Each row is a point on a landscape with many valleys, with its height.
A ball rolls from a point to the lowest of its 2 nearest points, and stops where none of them is lower. Distance is the straight distance between rows; heights are no part of it.
Q178: 136	145	133	89	140	109	123	109	139	154	101	137	127	115	136	124	144	139	89	104	121	146	113	111	136	120	113	131	119	129	121	150	87	121	119	95	140	97	114	104	86	144	114	135	153	114	130	95	156	140	125	126	138	138	149	144	141	111	132	136	169  h=539
Q983: 128	115	109	140	159	149	137	156	119	129	138	140	113	123	137	138	141	136	164	91	123	153	118	152	122	124	146	151	100	160	130	76	134	152	158	132	150	191	151	164	133	128	151	123	100	153	121	163	115	116	114	160	153	140	94	130	132	132	136	114	123  h=588
Q396: 93	101	142	160	115	119	154	135	133	116	159	108	132	136	118	144	124	122	151	178	135	103	127	176	114	122	84	144	127	89	139	119	159	82	111	131	99	100	155	139	167	98	130	100	134	104	125	164	124	124	83	108	159	139	116	111	109	125	123	110	120  h=420
Q131: 123	144	155	113	143	115	135	128	132	163	114	127	129	139	114	133	134	146	88	131	127	143	120	119	151	132	90	144	124	140	130	153	104	115	110	97	132	85	116	107	107	124	113	115	153	145	131	101	137	121	124	133	152	143	143	124	136	124	140	125	152  h=500
Q579: 145	118	116	140	105	114	120	138	119	130	146	100	137	98	135	125	102	97	176	134	155	96	142	151	98	139	140	101	129	97	131	135	173	95	106	139	103	148	150	129	142	112	156	114	113	79	127	159	107	158	89	120	87	135	103	120	122	124	136	137	99  h=506
Q771: 128	120	108	113	150	123	155	136	133	151	139	132	115	138	128	131	140	125	106	92	103	149	106	178	134	121	91	176	93	109	120	96	111	122	138	122	132	124	144	148	125	113	128	121	132	142	121	137	146	111	94	137	176	147	121	143	142	114	147	115	133  h=291
Q622: 93	130	125	131	147	119	152	124	118	126	131	117	97	170	145	145	128	148	91	116	129	118	132	122	138	117	113	128	106	130	151	123	98	137	111	129	126	103	102	113	148	112	95	120	162	147	139	142	128	132	139	122	123	127	153	127	111	121	116	112	106  h=514
Q325: 145	138	139	144	114	140	106	118	116	122	106	112	129	136	130	119	135	121	131	134	149	112	144	104	130	139	151	78	141	137	126	159	147	139	123	139	104	124	97	107	130	130	124	115	128	131	117	120	113	162	133	126	64	124	135	113	131	135	109	130	103  h=254
Q996: 87	129	129	154	144	119	144	125	120	124	121	117	115	153	141	152	159	139	93	149	125	109	130	110	135	109	101	100	115	132	170	138	128	131	114	138	103	75	107	109	151	102	92	138	144	136	138	131	117	141	148	123	110	122	152	119	116	108	107	110	97  h=548
Q216: 101	144	128	75	133	88	115	128	164	156	133	137	151	144	108	134	123	141	95	139	134	153	95	159	118	107	101	208	119	115	121	141	80	110	113	146	126	144	119	100	135	133	138	117	109	112	191	130	161	98	163	141	187	109	109	120	116	142	148	142	153  h=856
Q294: 152	145	127	102	126	101	114	90	129	156	112	130	118	126	136	129	127	120	103	103	127	128	114	125	127	129	135	132	109	119	126	158	93	126	103	115	120	114	105	111	109	125	125	129	138	117	138	105	143	164	127	127	107	120	145	155	137	118	143	146	126  h=573
Q39: 131	124	126	117	95	100	106	125	156	106	130	143	137	107	122	130	133	108	149	149	110	126	117	119	100	111	124	120	149	116	142	122	154	103	142	97	112	144	179	141	118	148	123	130	128	84	145	128	131	127	144	119	137	110	130	113	107	125	112	134	139  h=597
Q587: 128	131	126	118	143	140	138	137	104	139	127	126	108	142	140	132	109	134	124	102	134	140	119	152	140	125	130	162	113	130	132	107	107	137	118	136	134	159	118	136	141	122	143	120	140	139	134	134	120	114	135	123	134	130	134	129	116	139	152	130	116  h=421
Q573: 150	136	135	133	126	136	123	136	105	137	123	115	118	137	128	113	108	120	148	115	151	125	148	117	122	149	163	103	128	130	115	146	134	141	115	129	118	148	113	114	133	138	146	104	126	127	106	135	111	146	109	124	73	126	121	115	114	140	132	140	106  h=158
Q487: 127	117	110	144	145	146	135	134	83	111	125	128	104	151	148	131	133	111	125	91	138	120	143	119	142	110	184	103	106	148	116	124	128	171	135	185	122	164	95	137	159	114	129	127	121	158	127	138	118	131	149	135	83	111	146	137	119	126	112	110	76  h=438
Q973: 84	114	171	152	135	131	138	143	104	105	142	143	109	176	129	155	106	147	98	138	139	120	134	122	152	152	123	131	130	142	155	105	98	151	109	119	134	118	114	119	138	101	111	117	162	162	135	143	112	98	166	115	127	119	153	120	113	148	121	115	115  h=460
Q183: 132	117	125	146	128	104	119	116	121	125	140	127	128	126	119	159	170	117	132	167	93	121	122	127	120	118	105	132	122	125	177	122	146	118	112	128	90	118	163	133	139	99	99	140	138	104	147	129	129	144	141	145	125	110	118	132	118	124	109	124	124  h=593
Q484: 120	119	118	122	150	121	143	115	112	149	124	130	97	158	151	140	138	144	73	74	115	122	117	137	150	119	119	146	100	127	139	112	68	150	121	150	142	116	83	127	132	106	94	133	150	172	141	123	137	134	142	109	125	134	155	161	129	123	132	124	113  h=552
Q782: 143	141	103	117	137	130	114	124	112	137	105	134	113	136	157	125	131	135	126	90	143	116	107	114	119	106	150	130	112	135	136	140	111	149	136	138	134	163	88	110	131	144	116	139	126	127	148	121	116	164	150	135	87	115	139	138	119	113	131	132	106  h=660
Q523: 132	143	133	117	114	127	119	103	136	129	115	114	158	93	114	110	122	133	127	155	109	157	137	119	144	115	104	129	157	126	110	149	149	114	122	117	129	86	133	132	107	156	140	156	111	127	132	104	146	118	141	111	157	125	131	131	140	148	134	149	156  h=492
Q252: 100	134	122	155	138	125	136	114	123	123	108	114	133	130	146	150	160	138	107	157	109	118	128	96	136	93	108	96	132	146	159	161	143	134	117	119	120	74	116	124	137	127	79	169	127	142	155	112	131	137	159	137	122	121	150	126	132	116	102	119	119  h=577
Q680: 100	149	120	100	136	107	120	137	166	133	152	130	159	139	106	149	144	128	129	156	116	142	110	166	122	110	79	194	133	121	129	126	111	111	114	150	118	143	122	112	143	140	122	125	102	118	185	118	138	110	156	156	189	114	96	99	134	144	128	134	149  h=879
Q615: 133	108	160	139	99	133	109	120	144	88	149	144	138	135	100	129	127	106	162	182	88	116	138	132	130	165	140	124	160	119	128	87	154	118	136	121	115	123	177	147	109	113	139	129	132	122	124	121	148	97	132	112	151	99	101	135	135	146	128	124	143  h=404
Q400: 134	125	154	121	100	106	107	117	142	110	154	135	146	119	83	139	149	94	138	187	101	119	143	134	136	146	108	129	144	111	143	112	130	96	110	117	90	101	181	128	109	108	127	122	137	102	151	113	155	96	130	129	158	99	98	139	130	141	126	124	144  h=497
Q474: 117	113	165	126	94	136	124	121	145	90	142	150	145	135	102	131	115	116	124	165	98	138	131	137	136	168	127	134	169	112	116	89	121	120	149	116	137	105	170	142	112	132	137	129	145	140	131	107	160	74	120	99	178	110	128	126	143	141	128	130	147  h=275
Q843: 155	139	130	111	142	156	112	149	126	148	125	135	142	118	121	109	92	148	133	107	150	159	137	118	126	171	142	142	134	145	113	144	108	142	133	117	161	167	121	114	96	151	170	124	131	152	91	118	129	111	119	138	112	129	121	128	136	148	165	142	159  h=526
Q942: 161	117	112	126	120	108	108	123	125	120	127	126	108	133	137	137	132	109	155	113	128	105	121	131	103	142	157	106	114	129	145	121	137	127	103	136	116	168	145	125	124	105	124	129	136	94	127	137	116	185	116	144	86	117	103	138	118	128	127	126	96  h=337
Q441: 134	109	101	127	163	134	136	141	106	134	128	133	106	130	140	148	146	126	162	92	128	122	109	171	115	111	147	157	74	151	143	82	121	141	137	145	132	184	148	163	153	107	141	125	108	133	141	159	108	142	105	160	120	133	88	159	115	122	138	113	103  h=630
Q94: 150	136	149	113	99	147	94	126	121	106	131	137	141	121	115	109	90	117	156	160	135	132	144	111	138	165	164	107	162	121	99	125	147	131	120	128	137	138	140	135	116	146	163	133	134	145	109	117	137	91	152	96	115	101	136	133	122	163	142	150	136  h=422
Q669: 114	146	114	135	149	130	135	118	126	145	100	128	137	116	152	130	156	143	105	123	116	146	121	97	131	87	110	121	136	145	137	154	125	137	135	117	144	92	97	121	123	146	90	168	113	146	153	105	129	128	156	138	145	136	149	126	133	108	113	127	135  h=606
Q374: 111	134	123	130	124	157	165	134	149	132	110	132	131	132	141	91	120	139	114	113	154	125	148	108	128	112	125	113	143	115	97	136	129	149	169	115	153	96	97	118	133	162	117	128	144	145	87	134	139	119	115	107	135	154	154	106	140	104	111	111	149  h=465
Q67: 119	159	137	121	139	158	138	135	121	144	111	132	136	133	156	101	125	151	107	100	147	147	140	91	145	115	133	116	154	154	106	150	110	158	148	119	164	121	78	115	119	158	107	147	129	174	123	110	135	93	172	125	119	140	156	120	145	126	118	134	159  h=299
Q109: 144	128	134	137	127	134	114	117	91	109	129	125	96	145	134	137	119	122	111	106	121	121	143	108	152	138	163	116	126	133	135	125	110	155	110	160	120	145	101	124	131	107	117	125	142	146	139	115	125	132	169	125	82	98	144	142	123	146	130	136	99  h=496
Q443: 136	149	104	120	145	138	123	129	125	142	102	135	127	127	157	125	151	152	126	85	138	130	113	95	120	104	129	123	120	151	134	153	106	152	142	127	159	147	82	121	117	158	109	160	110	135	138	110	113	156	159	150	125	142	143	135	125	93	120	129	129  h=635
Q261: 98	121	157	162	130	141	129	136	120	108	127	149	112	154	139	144	131	132	95	136	131	122	147	96	151	144	144	103	138	158	149	115	116	156	135	127	145	103	116	111	131	113	90	125	158	181	117	123	121	116	153	123	104	125	146	130	133	138	103	109	121  h=402
Q444: 147	127	117	103	104	104	126	123	147	119	139	120	139	96	117	118	102	96	153	127	137	126	132	149	102	146	120	109	134	94	106	137	134	74	123	104	121	113	159	138	102	125	161	104	139	69	106	125	135	136	79	118	130	147	121	136	134	114	144	126	140  h=290
Q789: 156	125	154	138	121	167	116	134	130	134	130	153	139	124	115	112	113	150	150	134	147	142	142	106	125	174	166	106	144	143	105	130	119	161	141	119	168	149	128	130	108	148	156	121	137	182	65	129	129	109	111	131	102	136	114	130	138	145	130	128	141  h=584
Q213: 164	140	120	112	118	132	128	106	124	120	120	115	119	98	123	94	108	104	117	100	123	138	164	111	129	150	155	88	135	130	91	130	124	128	128	142	136	116	108	128	108	133	148	124	131	131	86	105	151	140	110	113	89	138	145	155	161	130	140	137	137  h=640
Q503: 121	133	178	134	126	128	120	123	145	138	127	139	150	139	106	132	120	139	119	168	137	141	121	127	137	151	104	134	149	142	117	139	125	121	121	97	133	85	135	101	108	148	127	119	153	147	120	101	134	101	122	123	152	130	119	112	130	141	129	128	160  h=439
Q471: 116	127	96	133	147	131	166	123	137	146	124	116	119	122	141	125	145	125	109	106	103	135	116	153	141	98	97	139	95	123	128	118	130	130	133	127	134	100	137	150	148	111	122	130	125	130	118	139	131	137	96	133	160	151	130	148	134	105	129	108	112  h=178
Q810: 138	131	127	126	128	124	129	97	137	116	122	139	112	117	144	136	141	122	80	108	82	141	134	106	146	122	138	110	139	145	130	125	109	137	135	119	149	104	125	141	86	134	100	153	137	140	123	103	152	113	158	117	135	124	153	151	159	128	119	137	145  h=579
Q988: 145	130	122	102	148	125	141	134	134	152	134	132	123	120	112	117	116	120	113	89	120	156	118	165	133	158	99	164	117	119	107	113	105	107	129	119	140	135	132	127	109	111	150	105	139	127	105	109	145	113	85	136	157	156	129	140	145	125	161	136	143  h=383
Q296: 112	135	101	99	137	121	123	155	150	135	133	129	138	133	131	131	108	131	145	114	142	125	102	164	107	122	111	195	113	107	125	110	99	114	139	117	129	189	133	116	142	154	143	121	121	98	177	140	120	121	150	134	166	116	113	114	108	135	153	144	144  h=765
Q363: 151	140	99	125	152	126	122	151	134	146	127	138	129	97	124	129	156	144	174	113	129	146	106	127	108	128	129	127	110	157	138	124	144	138	145	111	146	179	147	144	101	143	146	149	93	115	106	137	111	163	120	178	136	140	83	134	130	115	138	132	131  h=479
Q941: 107	129	146	127	150	134	131	153	117	151	122	148	109	162	142	131	113	163	95	92	154	132	131	110	153	151	133	138	129	148	142	128	73	164	135	120	163	146	97	110	114	134	108	121	159	172	128	116	109	103	147	130	116	140	157	117	121	135	123	121	141  h=713
Q93: 120	122	96	146	143	128	167	125	128	141	112	108	131	104	145	129	159	130	120	122	105	119	125	122	129	78	115	111	100	130	135	133	158	133	141	131	127	85	123	159	156	119	118	144	100	119	115	137	120	144	95	137	138	153	133	130	127	99	110	112	103  h=53
Q859: 144	137	107	149	139	124	128	140	125	148	123	124	145	102	122	139	171	148	158	138	118	138	113	114	127	99	126	108	129	173	147	145	162	141	147	123	147	144	137	159	121	137	122	166	79	118	120	126	110	172	132	178	130	149	98	140	126	110	110	135	120  h=433
Q165: 125	119	169	159	100	154	110	103	127	104	118	137	142	139	118	128	121	127	139	199	126	105	144	94	127	152	150	87	154	112	134	128	160	135	124	128	110	83	135	121	136	133	116	132	143	140	117	132	134	107	148	91	109	110	142	122	120	142	100	124	122  h=570
Q196: 160	150	114	120	114	132	115	99	114	128	105	110	131	91	133	105	135	102	129	113	109	137	151	95	148	128	160	81	147	126	93	157	157	124	114	158	125	123	99	125	105	136	134	156	92	124	105	110	140	158	133	123	85	119	139	156	157	136	141	149	128  h=596
Q134: 119	137	141	129	109	147	133	127	143	101	109	128	126	138	139	88	115	130	108	135	150	113	157	88	123	134	153	91	153	121	99	148	128	130	156	132	129	106	95	102	136	156	115	121	136	145	101	120	136	122	134	89	99	129	157	108	135	125	107	117	136  h=545
Q305: 151	128	126	102	130	100	115	109	125	142	129	134	102	152	146	145	104	132	90	78	140	121	111	136	120	135	152	153	103	116	135	125	60	137	101	138	130	155	108	109	107	124	135	112	156	120	150	127	135	146	143	114	103	118	153	159	122	134	162	146	131  h=609
Q125: 103	119	173	133	104	134	131	144	133	102	146	144	132	157	114	139	104	133	118	160	123	141	124	155	141	163	114	153	158	122	127	90	100	132	136	120	140	124	148	128	129	121	126	111	147	164	139	126	140	67	148	122	174	106	130	110	130	159	130	130	144  h=61
Q530: 128	126	103	122	162	115	129	137	100	150	126	132	131	171	140	142	130	145	155	117	150	106	92	171	120	107	120	184	71	140	156	99	105	143	117	151	127	186	122	135	170	119	130	148	110	129	184	153	94	137	145	143	143	121	112	156	89	119	144	116	97  h=710
Q806: 139	117	79	128	140	140	142	136	121	119	117	118	113	112	143	120	152	114	144	93	133	124	135	121	103	102	168	95	96	134	112	119	156	144	157	161	126	151	122	146	155	120	141	131	92	120	109	165	111	171	105	142	99	144	122	131	128	103	119	121	92  h=306
Q529: 142	136	158	141	99	167	95	103	128	102	117	139	152	119	123	114	115	135	153	179	129	117	147	89	136	138	165	74	167	129	110	145	168	141	132	137	135	107	125	132	115	159	134	160	117	149	109	115	129	116	156	96	99	112	140	124	130	156	115	139	136  h=511
Q633: 164	123	102	119	109	107	117	119	128	108	133	117	106	101	144	119	120	79	149	107	131	100	129	135	95	135	152	84	118	101	124	132	150	100	111	137	109	140	148	131	117	104	136	118	133	69	124	133	132	170	100	120	83	124	128	142	132	113	126	129	99  h=419
Q592: 114	109	162	168	125	141	149	129	135	111	159	125	135	140	99	138	135	116	152	178	121	122	127	160	143	140	101	152	123	113	140	110	149	117	121	132	116	97	163	147	150	98	127	105	129	145	112	149	128	97	95	128	165	133	95	123	132	137	135	107	123  h=283
Q51: 147	126	135	130	123	139	119	113	118	93	134	139	104	119	138	127	141	105	102	110	92	129	150	100	146	137	165	96	130	138	126	117	125	146	137	151	126	125	116	136	107	111	109	140	137	148	124	108	141	131	160	118	96	109	148	149	141	132	120	132	126  h=538
Q614: 119	124	148	111	90	116	120	109	145	106	120	122	143	129	118	114	102	108	120	153	143	117	149	105	122	138	139	94	155	102	110	138	133	94	115	112	118	86	137	107	129	152	137	108	151	105	130	135	141	113	114	90	119	109	153	115	117	133	121	126	129  h=451
Q197: 136	150	127	107	150	111	109	129	116	172	137	118	156	134	106	133	117	145	139	133	144	143	112	159	134	125	97	193	127	137	125	145	108	123	92	142	115	159	103	102	136	130	150	134	111	118	161	114	116	127	153	157	142	115	98	134	117	153	161	157	139  h=336
Q298: 137	115	126	105	121	117	131	133	117	123	136	132	96	160	133	123	94	126	77	72	144	114	144	124	134	150	152	136	123	112	112	116	60	141	116	147	131	156	105	115	111	120	129	93	170	134	130	117	131	114	141	104	91	123	171	141	118	150	137	136	136  h=650
Q156: 133	124	156	135	122	111	118	107	124	152	146	103	165	102	88	125	119	129	153	183	135	131	137	150	150	136	90	150	132	109	121	150	158	88	97	142	100	87	122	118	143	117	156	110	112	114	133	134	130	121	106	130	153	132	104	120	136	147	139	147	137  h=674
Q567: 143	117	160	114	88	114	114	117	124	107	136	138	127	156	111	118	76	106	126	131	146	108	161	111	123	173	163	90	151	105	98	111	116	114	114	122	132	115	133	112	115	120	151	91	171	116	121	129	147	103	114	85	98	114	137	135	118	143	134	130	129  h=546
Q499: 154	133	130	102	135	148	135	148	141	144	123	137	125	124	117	105	96	142	105	85	146	155	133	142	124	170	132	141	134	118	101	125	93	133	144	106	159	140	132	121	93	126	161	108	148	128	83	112	142	107	95	121	128	152	131	133	151	128	152	147	172  h=461
Q146: 148	118	114	124	121	124	139	144	148	130	128	121	139	80	122	117	119	117	159	133	140	129	131	134	107	139	122	109	131	112	106	135	158	102	144	103	122	117	153	149	110	133	151	122	118	88	92	136	122	156	72	130	136	161	113	129	144	102	132	133	129  h=110
Q674: 131	122	111	134	164	147	142	162	138	144	129	129	141	112	124	114	128	145	164	104	147	149	119	152	107	140	122	155	113	144	123	109	137	134	158	122	144	183	145	140	128	145	165	125	98	132	101	159	108	125	89	156	153	155	86	120	127	118	147	110	127  h=536
Q264: 96	103	147	170	131	176	145	155	114	93	140	150	97	158	144	143	142	124	123	133	126	119	139	130	124	125	162	98	117	145	140	89	151	160	146	145	131	124	153	158	164	94	116	121	142	155	101	166	116	116	111	126	113	135	130	130	125	127	96	93	94  h=279
Q19: 119	139	109	110	106	129	129	121	141	97	108	122	128	112	149	107	127	113	114	118	125	119	138	86	118	107	146	103	148	111	114	143	126	128	153	117	123	117	111	116	122	160	114	138	132	113	133	118	136	136	141	100	125	122	161	109	134	120	107	127	136  h=605
Q295: 154	126	129	103	106	114	115	108	122	98	132	134	114	130	119	112	100	95	113	100	121	117	165	114	135	163	168	84	146	109	98	110	122	111	123	139	125	109	125	125	106	110	140	114	156	115	108	105	155	112	122	96	87	109	155	146	136	131	133	137	133  h=607
Q723: 99	147	134	122	157	135	129	151	124	166	117	131	149	155	127	125	109	171	129	119	157	145	109	128	146	128	106	180	136	149	135	147	100	138	145	112	159	146	95	103	135	139	129	139	119	158	150	115	114	93	151	146	165	143	131	100	123	130	146	124	149  h=169
Q423: 124	125	85	150	126	128	155	128	134	124	113	116	123	97	142	113	158	121	129	112	115	118	138	104	118	86	150	86	122	126	111	131	175	133	158	149	127	118	124	157	147	138	131	137	97	108	101	148	121	163	86	133	112	156	127	126	139	93	106	118	109  h=197
Q797: 112	135	146	124	130	161	129	135	123	145	119	143	139	143	136	115	98	160	117	129	145	153	122	117	146	136	118	150	163	142	111	134	116	150	148	113	167	127	107	116	118	156	119	138	128	181	131	117	134	84	166	120	155	133	148	107	134	141	132	132	170  h=181
Q611: 134	119	115	139	112	139	124	130	134	83	123	139	110	118	141	123	136	122	152	130	116	124	136	106	117	116	169	81	147	140	127	117	169	136	159	136	134	162	136	153	114	143	129	142	116	112	106	147	113	146	144	125	112	120	132	124	132	122	109	124	114  h=473
Q277: 136	131	134	137	123	126	122	137	135	148	133	121	146	106	119	123	126	136	159	145	155	128	128	134	122	142	116	127	135	132	137	150	146	108	130	100	120	129	143	120	120	135	139	111	131	114	109	134	112	137	87	143	126	145	106	109	119	127	126	127	138  h=269
Q984: 123	135	115	105	103	103	113	115	153	110	108	131	136	102	139	130	145	117	118	146	117	121	119	104	112	93	126	107	140	119	140	145	137	109	134	120	111	126	146	133	113	153	110	145	121	100	160	117	131	148	149	119	130	109	149	119	117	114	107	141	135  h=639
Q990: 130	139	153	156	130	143	116	112	112	128	116	138	124	135	136	135	149	137	114	126	134	119	143	84	144	127	149	82	148	170	130	159	134	151	131	118	135	113	102	111	109	141	94	151	128	159	121	103	122	137	159	138	86	125	138	125	137	125	106	120	120  h=334
Q602: 145	127	102	88	112	109	128	118	135	128	138	115	114	108	139	121	99	91	138	90	139	125	117	172	101	136	127	148	109	83	117	123	107	84	111	111	131	141	147	136	118	109	152	103	138	68	131	130	142	145	98	121	125	137	124	149	123	113	159	131	135  h=432
Q176: 144	124	125	129	141	133	126	141	119	138	121	120	112	140	136	129	104	128	156	102	163	126	118	134	102	151	150	120	113	132	138	130	127	133	115	120	126	180	136	110	132	128	140	103	142	100	121	147	94	156	102	135	84	129	110	116	107	122	137	122	108  h=257
Q556: 137	125	145	128	111	142	119	120	116	113	131	123	126	124	119	114	100	124	128	132	129	140	138	123	136	138	142	128	146	131	123	118	124	121	121	125	128	128	131	125	126	129	142	117	139	143	121	117	130	109	143	109	126	119	144	130	125	154	141	144	133  h=314
Q334: 96	130	140	131	136	117	131	124	129	141	149	114	154	138	90	144	141	139	127	172	109	138	132	149	150	118	74	187	128	127	135	130	132	117	104	154	104	107	108	118	155	118	124	129	108	136	161	127	132	108	153	149	183	125	102	110	130	144	131	126	134  h=901
Q755: 134	142	110	104	132	113	114	113	130	154	118	116	155	100	114	120	131	134	122	136	122	157	111	139	127	102	90	173	126	113	122	151	118	113	112	127	122	119	122	122	129	135	143	140	106	114	155	109	137	131	137	142	160	133	121	128	130	135	144	151	146  h=411
Q650: 135	119	96	133	119	150	127	146	127	88	123	132	104	125	151	115	143	104	143	110	136	126	149	105	115	112	189	74	126	137	90	116	172	151	162	162	124	165	120	146	140	121	140	124	101	124	93	151	118	151	128	129	86	126	126	119	140	118	107	120	88  h=393
Q271: 116	108	118	157	151	148	134	151	97	96	126	135	90	154	148	153	140	114	130	107	127	115	130	135	122	106	171	105	93	144	147	98	143	163	135	169	107	151	128	142	181	80	118	119	127	144	134	164	104	135	127	137	90	119	130	122	116	126	98	86	83  h=373
Q943: 107	132	117	81	118	109	123	129	155	127	130	142	127	149	148	134	114	129	119	119	141	129	91	150	96	112	118	181	119	91	129	127	90	106	130	111	126	167	155	119	134	147	126	110	138	96	178	147	146	120	146	113	172	112	133	117	94	112	139	133	148  h=799
Q385: 152	131	110	129	147	114	121	143	149	147	155	125	151	96	100	131	145	128	181	133	115	140	114	152	113	141	98	148	118	148	128	127	146	116	136	133	118	171	142	137	122	133	145	127	90	102	116	120	118	157	115	175	138	127	69	124	147	132	142	144	136  h=525
Q409: 127	110	108	138	102	123	129	124	150	84	136	133	121	111	134	127	147	108	151	144	96	124	128	118	111	117	139	109	144	122	133	109	172	116	153	110	133	157	177	161	110	135	123	146	119	93	121	141	128	145	130	125	145	120	118	121	125	123	118	123	120  h=541
Q479: 118	102	127	150	112	112	138	140	117	121	146	109	131	127	131	131	105	106	163	150	159	100	137	166	109	132	114	131	127	90	146	134	164	77	106	130	101	130	156	137	162	94	137	94	121	86	132	171	110	146	78	121	119	132	114	119	110	127	122	118	108  h=503
Q74: 107	115	115	165	122	121	138	133	135	111	138	124	137	123	131	155	168	123	127	174	108	93	124	133	119	98	101	107	120	117	171	135	171	126	124	122	92	100	163	137	157	109	102	139	127	90	133	141	116	158	113	132	126	128	129	112	120	104	96	116	109  h=623
Q390: 151	128	130	122	119	128	141	119	149	123	128	149	113	125	123	121	133	136	87	100	95	142	132	130	144	162	129	120	146	132	118	109	109	133	142	101	148	108	146	145	81	124	119	129	150	144	106	100	155	101	111	121	151	131	142	146	156	128	132	145	163  h=621
Q222: 133	150	114	121	143	150	149	127	130	134	109	119	123	123	155	96	143	144	89	89	131	142	158	88	136	118	141	107	133	140	93	149	108	154	164	130	156	123	68	110	112	158	112	142	121	150	100	106	144	127	143	125	111	160	155	123	152	110	109	122	156  h=372
Q509: 99	103	124	176	112	134	133	126	158	83	129	136	131	121	132	139	149	115	130	182	112	101	130	109	103	113	139	86	148	123	144	127	186	130	149	117	114	100	160	151	145	133	109	153	136	107	118	148	114	138	116	102	126	130	139	110	129	107	85	116	113  h=661
Q153: 118	143	145	128	155	129	116	152	106	166	126	123	152	148	106	130	107	167	141	134	165	142	113	132	145	141	109	172	138	152	131	160	115	133	111	128	139	154	91	96	136	132	149	134	115	140	156	130	101	120	141	151	130	130	106	102	114	152	151	143	138  h=264
Q313: 138	139	103	111	159	118	125	145	120	156	135	127	126	148	130	133	121	144	164	107	151	118	93	173	116	121	119	198	91	132	132	111	96	136	120	141	128	209	114	129	153	144	147	133	109	112	174	144	102	127	154	137	149	114	112	129	94	135	161	138	119  h=733
Q41: 116	123	120	131	134	154	154	137	106	136	133	123	111	135	145	129	120	137	103	96	102	154	135	145	157	121	118	152	127	137	122	98	114	154	148	146	152	121	120	151	138	116	123	134	126	179	118	135	133	96	140	131	161	136	146	134	138	131	138	123	126  h=493
Q352: 138	126	122	134	134	126	135	133	132	132	157	119	134	105	101	132	143	114	160	137	109	138	127	164	126	129	94	167	110	128	127	108	151	104	124	140	110	144	152	147	132	109	147	123	109	113	125	130	123	132	109	156	158	136	79	129	147	136	151	129	133  h=571
Q552: 135	131	97	111	152	120	139	126	114	151	107	120	122	140	153	130	136	147	136	93	147	108	104	146	108	97	131	153	77	132	145	117	110	142	133	136	129	163	111	130	158	139	123	143	119	125	158	141	110	162	122	136	126	139	131	146	107	93	132	118	99  h=685
Q707: 133	125	133	142	124	126	129	129	114	146	145	103	148	125	92	118	107	122	166	159	144	136	133	157	135	138	99	173	127	113	123	130	148	110	101	147	108	136	127	123	156	117	168	121	103	124	133	142	119	121	118	134	148	130	93	114	128	153	149	141	123  h=629
Q653: 111	102	158	173	92	146	118	111	141	95	137	135	142	130	124	145	130	122	150	206	124	96	133	123	104	130	137	99	161	91	143	126	180	123	130	122	107	81	169	140	155	128	123	132	140	116	107	154	128	119	113	88	125	117	134	116	126	124	101	116	111  h=624
Q405: 103	132	147	140	150	108	155	127	136	157	143	119	143	136	100	153	165	143	120	179	103	131	111	141	157	108	60	155	123	137	149	144	127	120	103	127	111	73	124	124	137	102	108	138	135	145	145	108	138	116	140	145	175	128	109	131	140	132	131	117	135  h=918
Q43: 119	125	113	136	148	154	158	130	103	143	122	129	110	129	152	123	143	135	100	86	106	145	138	125	158	97	141	117	110	157	118	119	116	157	146	152	157	113	101	148	142	122	111	134	115	172	115	125	133	122	136	141	115	141	146	152	145	118	125	122	120  h=542
Q128: 128	120	154	122	132	125	129	143	112	136	134	136	113	158	123	119	93	157	73	85	139	130	138	120	150	169	135	138	132	138	124	118	85	154	110	125	150	131	117	118	109	117	122	102	170	166	119	111	131	98	130	111	113	135	161	131	122	151	140	131	147  h=687
Q201: 130	122	115	116	116	99	134	114	123	138	139	99	124	110	129	127	113	110	136	125	137	117	114	151	123	115	105	142	109	97	139	142	135	89	97	127	101	106	134	123	145	107	137	111	131	87	145	138	127	153	96	126	125	136	127	135	118	123	134	135	113  h=524
Q938: 147	152	120	121	122	139	111	107	111	148	109	99	152	79	129	106	123	131	133	131	118	146	134	110	144	106	117	118	151	131	112	166	155	123	112	133	138	100	104	117	120	152	141	162	96	134	123	106	138	136	142	120	116	131	141	142	138	138	141	154	140  h=547
Q258: 127	143	125	156	147	139	118	127	117	138	119	133	131	119	134	137	163	146	142	129	123	133	121	94	134	111	137	82	136	171	145	153	158	147	141	122	140	116	115	139	114	143	108	161	98	147	118	115	106	157	142	164	102	135	117	134	136	118	104	129	124  h=389
Q564: 121	120	142	112	103	80	114	116	150	128	150	126	144	119	103	150	163	107	126	179	105	118	129	136	113	120	95	127	128	114	154	139	128	86	101	111	83	104	184	124	124	115	110	119	128	85	170	124	148	129	126	133	146	106	109	122	122	135	114	128	141  h=550
Q486: 131	133	160	149	125	128	104	135	135	137	131	140	148	132	93	137	142	138	157	174	129	120	124	127	129	150	116	127	140	147	146	141	151	123	126	108	118	120	144	120	107	142	121	124	121	136	124	117	119	130	128	150	128	130	96	111	134	146	123	134	139  h=358
Q27: 110	136	145	83	131	96	110	124	151	141	133	140	131	143	125	146	112	129	92	123	124	133	93	136	122	125	117	177	118	110	132	133	72	104	109	120	134	133	138	106	116	138	126	108	144	114	176	126	156	106	156	127	165	115	130	125	101	136	141	141	147  h=830
Q465: 113	129	110	128	128	106	132	135	152	139	111	118	147	102	139	132	149	144	122	145	142	103	125	106	121	99	100	117	130	119	150	164	136	119	131	99	114	103	135	123	129	155	104	138	130	95	137	121	120	157	106	128	143	140	147	102	123	98	106	129	137  h=677
Q712: 106	100	159	168	125	158	144	145	121	101	149	142	113	149	125	147	134	126	144	160	122	123	127	152	140	142	133	142	128	125	141	90	145	147	137	130	124	117	162	147	150	107	131	107	140	156	108	156	126	105	119	122	141	123	117	120	127	135	124	102	112  h=111

For each start below, name every point that the ball comes to, in order.
Q810 => Q51 > Q109 > Q487 > Q271 > Q264 > Q712
Q530 => Q552 > Q782 > Q443 > Q669 > Q252 > Q996 > Q622
Q213 => Q196 > Q938 > Q523 > Q755 > Q197 > Q153 > Q723
Q680 => Q216 > Q27 > Q943 > Q296 > Q313 > Q530 > Q552 > Q782 > Q443 > Q669 > Q252 > Q996 > Q622
Q405 => Q131 > Q503 > Q486 > Q277 > Q146
Q128 => Q298 > Q305 > Q294 > Q178 > Q131 > Q503 > Q486 > Q277 > Q146
